Each row is a point on a tangle of strands that fork, close into loops and nearly touch. The rows are in no order.
In the rows, 128 means zero.
Two points are linked if the straight distance between their rows is under 116. Some points are linked to none.
leder: [145 107 118 115  94 103 161 115  78  91 124 127 132 174 176 152 117 151
 177 178 125  66 117 124 149]
rab: [147 154 153 163 199 124 110 116 101  82  84 144 128 153 154 146  99 142
 147 125 133 213 104 178 152]
sofe: [155 140 138 140 203 128 116 162 196 105 115 132 153 139 143 105  80 110
 150 119 158 174  93 145 102]
lakuf: [122  61 167 173 129 115 137 183 183 152 152 148 146 108 100 124 101  90
 125  98 142 161 114 160  82]
gami: [135 126 111  63  91 107 151  94  65 100 168 100  92 142 129 107 120 124
 143 163 122  87  69 121 146]
fana: [164 144 118 163 148 145 125 125 186 130 155 102  89 131 123 151 160 103
 130 105 131 159 100 144  98]
Danu: [147 130 126 102  98 106 153  89  60  96 138 117 110 173 138 144 156 132
 168 180 109  56  84 126 158]
Mezi: [ 97 116 106 102  45  95 146 125  90 114 143 131 125 136 125 119 151 121
 107 108 110 108  96 122 121]
fif: [113 115 107 166 102 151 137 128 161 145 113 142 126 125 123 179 162 117
 119 104 131  79 150 116 107]
Bige: [126 182 135 137 126 147 108 146 158 181  90 150 182  87 100 132 194 109
  69 126 133 124 206  84 121]
litaz: [158 103 110  49 121 112 143 119  96 137 185  80 113 125 123  91 102 110
 130 161 121 107  97 126 131]
pes: [134 186 108 116 132 148 130  94 116 111 112 114 115 138 131 117 130 140
 103 153 106 111 122 115 151]
Vope: [182  93 131  69 147 113 135 125 135 137 175  57 116 136 157  97 103 110
 141 177 134  91 119 125 128]
gosa: [113  88 147 190 120 101 124 147 170 124 102 169 148 133 115 157 114 104
 117  94 147 159 116 170  80]
siteg: [118 155 110 151 166 153 158 119 203  65 115  98  97 120 144 108  75 119
 149 132 117 124  95 156 119]
Talu: [134 113 155 135 109  91 118 114  70 170 145 101  98 157 126 136 163 110
 123 173 100  94 126 145 141]
vobog: [ 87  95 140 132  77 183 168 158  75 103 139 134  93 101 149 121 124 178
 168 111 109 154 129 112 186]
pomi: [ 90 148  78 121  98 162 119  75 119 151 144 137  87 115 105 155 144 134
 119  67 114 104 148  87 130]
Zepok: [111 114 165  79 110 158 111 193 124 167 136 160 157 102  89  81 149 133
  95 133 111 158 177  80 151]
bafa: [ 67 154  88 154 167 151 113  92 170  78  92 154 132 132 138 119  43 180
 134 108 147 116 162 125 122]
suz: [169 113 136 169 185 122 129 173 213 110 120 137 163 135 138 134 107 104
 142 135 160 142 124 157  96]
Kav: [147  98 154 109 109  51 108 121  52 177 132 115 137 167 132 122 151 101
 119 176 109  96 134 147 145]
bigug: [109 177 133 111 109 150 104 133 127 185 121 146 161  92  89 104 196 126
  83 120 128 125 207  48 141]
Bezug: [123 161 113 182 162 139 140  96 231  72 133  87  74 129 130 126 106 115
 122 154 108 114 115 161 118]
nika: [151 121 141 172 176 122 112 161 215 133 116 127 162 131 142 137  90 122
 119 160 150 117 170 140  93]
menaz: [ 60 167  93 158 146 153 111  42 147 116 102 154 122 136 134 141  94 193
 132 101 139 117 185  92 121]
bili: [ 84 110 109  99 150 157 120 110 168 125 152 136 128  91  88 118  90 126
 152  81 159 155 172  85 132]
nuse: [149  59 164 145 129 111 131 183 185 174 148 137 150 106 111 128 139  94
 112 119 145 141 149 149  90]
turot: [176 193 134  85 148 109 113 112  78 131 116 119 141 132 118 131 164 107
 122 117 121 183  77 140 135]
fupe: [127  82 112 106 132 157 116 127 144 208 173 143 114  90  84 166 155  98
 168  62 137 135 157  79 119]
Disa: [ 84 163 143 137  66 156 117 158 144 132 123 150 121 107 109  94 148 142
  55 113 115 127 153 112 113]
Suzub: [171 102 121  84 168 135  91 135  73 208 157 119 128 122 138 140 137 133
 157 124 152 164 140 106 143]
murov: [163 109 161 163 153 113 144 142 176 113 136  71  96 141 144 103 111 103
 119 183 123 114 103 200 113]
Dutef: [110  89 122 123  89 101 145 136 101 125 147 132 124 126 126 135 115 119
 135 121 129 133 101 130 113]
Veki: [ 90 145  92 147 173 162 144 112 213  58 100 128 112 123 149 104  49 149
 145 114 131 122 120 145 116]
munu: [153 162  85  87 218 117  95  77  91 129 104 145 140 161 122 153  95 138
 160 141 127 108 127  95 139]
Kez: [132 114 153 175 105 126 149 101  92 137 149  87  59 144 148 162 159 121
 128 176  96 115 110 179 156]
fef: [133 105 125 202 141 139 145 103 219 101 130 111 103 145 129 163 114 123
 112 143 116  93 129 158 104]
zala: [159 135 147 139 190  82  99  84  83 117 110 141 133 146 115 142 126 107
 142 173 128 150  93 198 138]
pok: [171 103 145 117 157 114 138 136 164 142 145  76 117 140 151 104 100 108
 124 175 136 105 116 159 119]
vakab: [150 110 127 120  91 132 174 176  79  95 118 112 149 140 189 120 126 175
 158 180 125  95 133 116 160]
mipu: [111 167  86  98  72 153 125 102 133 151 146 141 107 104 100 133 172 111
  98  69 132 101 148  75 118]
Tada: [168 107 127 131 142 158 147 146 170 145 165 122 124 108 129 151 173  98
 165  83 161 183 111 125 110]
rusi: [ 79 149 137  62  95 145  86 157 117 171 140 153 154 104  87  72 160 135
  72 104 116 128 195  63 167]
vobif: [120 103 152 105  94 105 185 200 139  96 116 119 160  91 148  66 104 120
 163 134 148 120 102 145 123]
sozo: [ 67  85 164 107  63 130 137 200 122 126 152 120 135 104 136  53 107 140
  90 158 112 102 144 128 139]
Kudi: [125 150  88  95  45 124 143 106 101 168 146 126 120 129 108 131 174  98
  99  96 122  75 112  96 104]
zuf: [109  86 153 146 125 112  88 174 158 196 137 150 145 112  93 122 133 105
  80 127 128 142 174 127  97]
Bepe: [135 141 135 179 171 122 108 148 201 147 100 130 173 112 129 141 118 128
  79 162 146 116 193 113 108]
Bifat: [ 93 122 145 149  86 139 123 170 160 149 125 136 123 105 105 114 132 124
  63 109 121 138 148 133  98]
zibi: [133 154 124 180 114 129 143 102 136  82  66 168 138 166 152 160 128 146
 124 146 125  89 109 149 129]
Pude: [161 220 119  81 145 129 112  83  78 102 124 129 119 143 103 102 142 129
 101 137 111 140  80 118 145]
sopeb: [157  67 150 140 161  91 139  88  98 126 159  89 107 151 141 138 115 114
 159 135 126 172  96 198 158]
nivok: [131 116 117 202 107 148 149 112 198 135 126 113 104 132 140 187 162 105
 119 133 127  77 153 125 103]
zugo: [138 125  76 100 184 120 115  85 136 128 129 125 153 133 124 158  89 122
 159 122 151  99 157  81 120]
Dadof: [139 154 134 135 139 152 161 161  97  75  98 143 156 115 153 137 101 170
 182  98 143 182  93 126 158]
laki: [158 157 113 112 206 109  83  79  92 115 119 154 122 166 108 147 102 128
 134 168 131 114 103 143 128]
natuz: [148 180 125 132 175 144 128 137  76  85  81 150 149 135 142 148 105 160
 170 119 134 209  97 146 149]
seko: [ 60 184 123 129  60  96 115  90  77  74  92 182 117 175 138  94 142 175
  98  94 101 108  96 137 134]
Kevak: [ 82 150 118 144  75  84 124  89  68  58  68 176 153 160 123 128 135 147
 112 113 118 114  93 140 138]
naso: [172 107 126 104 153 111  89 119  77 226 156 117 103 146 115 158 157  89
 152 124 129 125 130 104 115]
vaso: [ 86 198 130 117  65 147 110 144 125 122 126 143 113 113 124  80 161 167
  50  97  97 130 130 111 138]
Miro: [ 99  81 110 110 129 163 129 110 165 148 177 150 100  86  75 154 109 111
 148  66 139 143 150  90 119]
Gitof: [142  62 135 107 119  94 143 122  88 136 173  85 129 129 136 126 105 117
 154 115 116 177  92 162 127]
galon: [100 105  93 103 164 135 125 110 173 111 142 133 153 105 115 128  67 128
 149 113 165 114 158  87 112]
Kopa: [150 113 158 144 186  96 123  73  85  92 134 110 103 140 116 144 123 123
 157 173 138 145  90 200 150]
miti: [171 159 129  99 115 118 144 120  82 125 116 115 153 113 129 138 173 110
 145  87 128 193  76 135 143]
Rovo: [115  92 153 103  82 115 124 185 120 146 146 117 155 123 156  90 125 158
  98 191 101  69 160 109 139]
kamil: [167 110 138 105 122 132 139 154 118 150 155 127 155 108 120 150 171 104
 162  74 146 184  96 129 128]
Mota: [146 121 148  92  82 110 162 179  94 120 131  98 158 139 177  92 125 161
 127 185 124  94 132 111 148]
zugot: [123 111 152  68 144 168 102 177  96 174 150 117 141  95 106  91 133 157
 132 144 121 173 163  86 160]
kufal: [162  99 102 134 134 138  94 106 114 209 146 124  99 118 116 179 176  89
 160  81 135 123 139  87 111]
Rute: [ 80 156  87 135 131 150 113  57 146 133 124 134 103 122 122 158 126 156
 121  95 126 109 164  90 127]
Mub: [158 143 140 172 127 159 149 105 120 123 133  86  72 148 147 161 164 133
 129 160 106 131 112 168 153]
Poz: [178 169 117 169 158 169 138 101 165 133 138  82  88 133 151 177 176 122
 135 123 124 142 142 136 135]
sarol: [104 150 109 163  97 101 145 106  82  61  44 185 171 172 152 157 138 159
 145 141 124  91 106 134 140]
tedu: [141  88 137  82 176 165 105 155  91 182 168 111 119  96 144 128 119 156
 160 118 135 165 165 104 153]
tunun: [ 78 202 129 114  68 124 110 115  93  96 110 156 107 153 131  79 156 167
  65 102 102 107 107 133 130]
seru: [114 110 128 191 112 111 128 136 129  90  82 190 143 149 120 160 108 128
 128 107 138 120 120 158 100]
Fogo: [142 137 158 156 183 101 127 143 151  96  96 127 148 140 138 109  93 119
 140 130 135 203  89 195 112]
Pufe: [125 143 130 138 137 143 106 147  66 155 121 136 115 130 131 135 142 141
 123 119 113 168 131 135 141]
zoma: [129  72 145 129 103 101 171 175 132 100 118 134 162 117 143 119 101 121
 159 131 146 126 116 146 118]
tuge: [112 167 142 173 144 133 119 145 195 158  90 154 186 106 113 153 164 128
  94 132 147 115 210  96 114]
Bib: [ 93  94 151  70  81 138 160 203 136 110 128 124 143  94 138  36  88 133
 132 152 130 101 127 120 136]

A fork is a point with three links, a tip a point with one. Leave the first point through the second and follow the links. Name the first fork or tip that comes.
Suzub, tedu: Dadof
siteg, Veki: Dutef
Kudi, mipu: fif
vobif, Bib: murov

How many points has the smallest loop of links through each point below? Write 0 if it is on no loop.
gosa: 13
fana: 0
bili: 0

Name the points in between on the shortest way along the links from the first point to the second, in order.
Mezi, laki: Dutef > Gitof > sopeb > Kopa > zala
tuge, tedu: Bige > bigug > rusi > Zepok > zugot
zuf, Kevak: Bifat > Disa > vaso > tunun > seko
gosa, tunun: seru > zibi > sarol > Kevak > seko
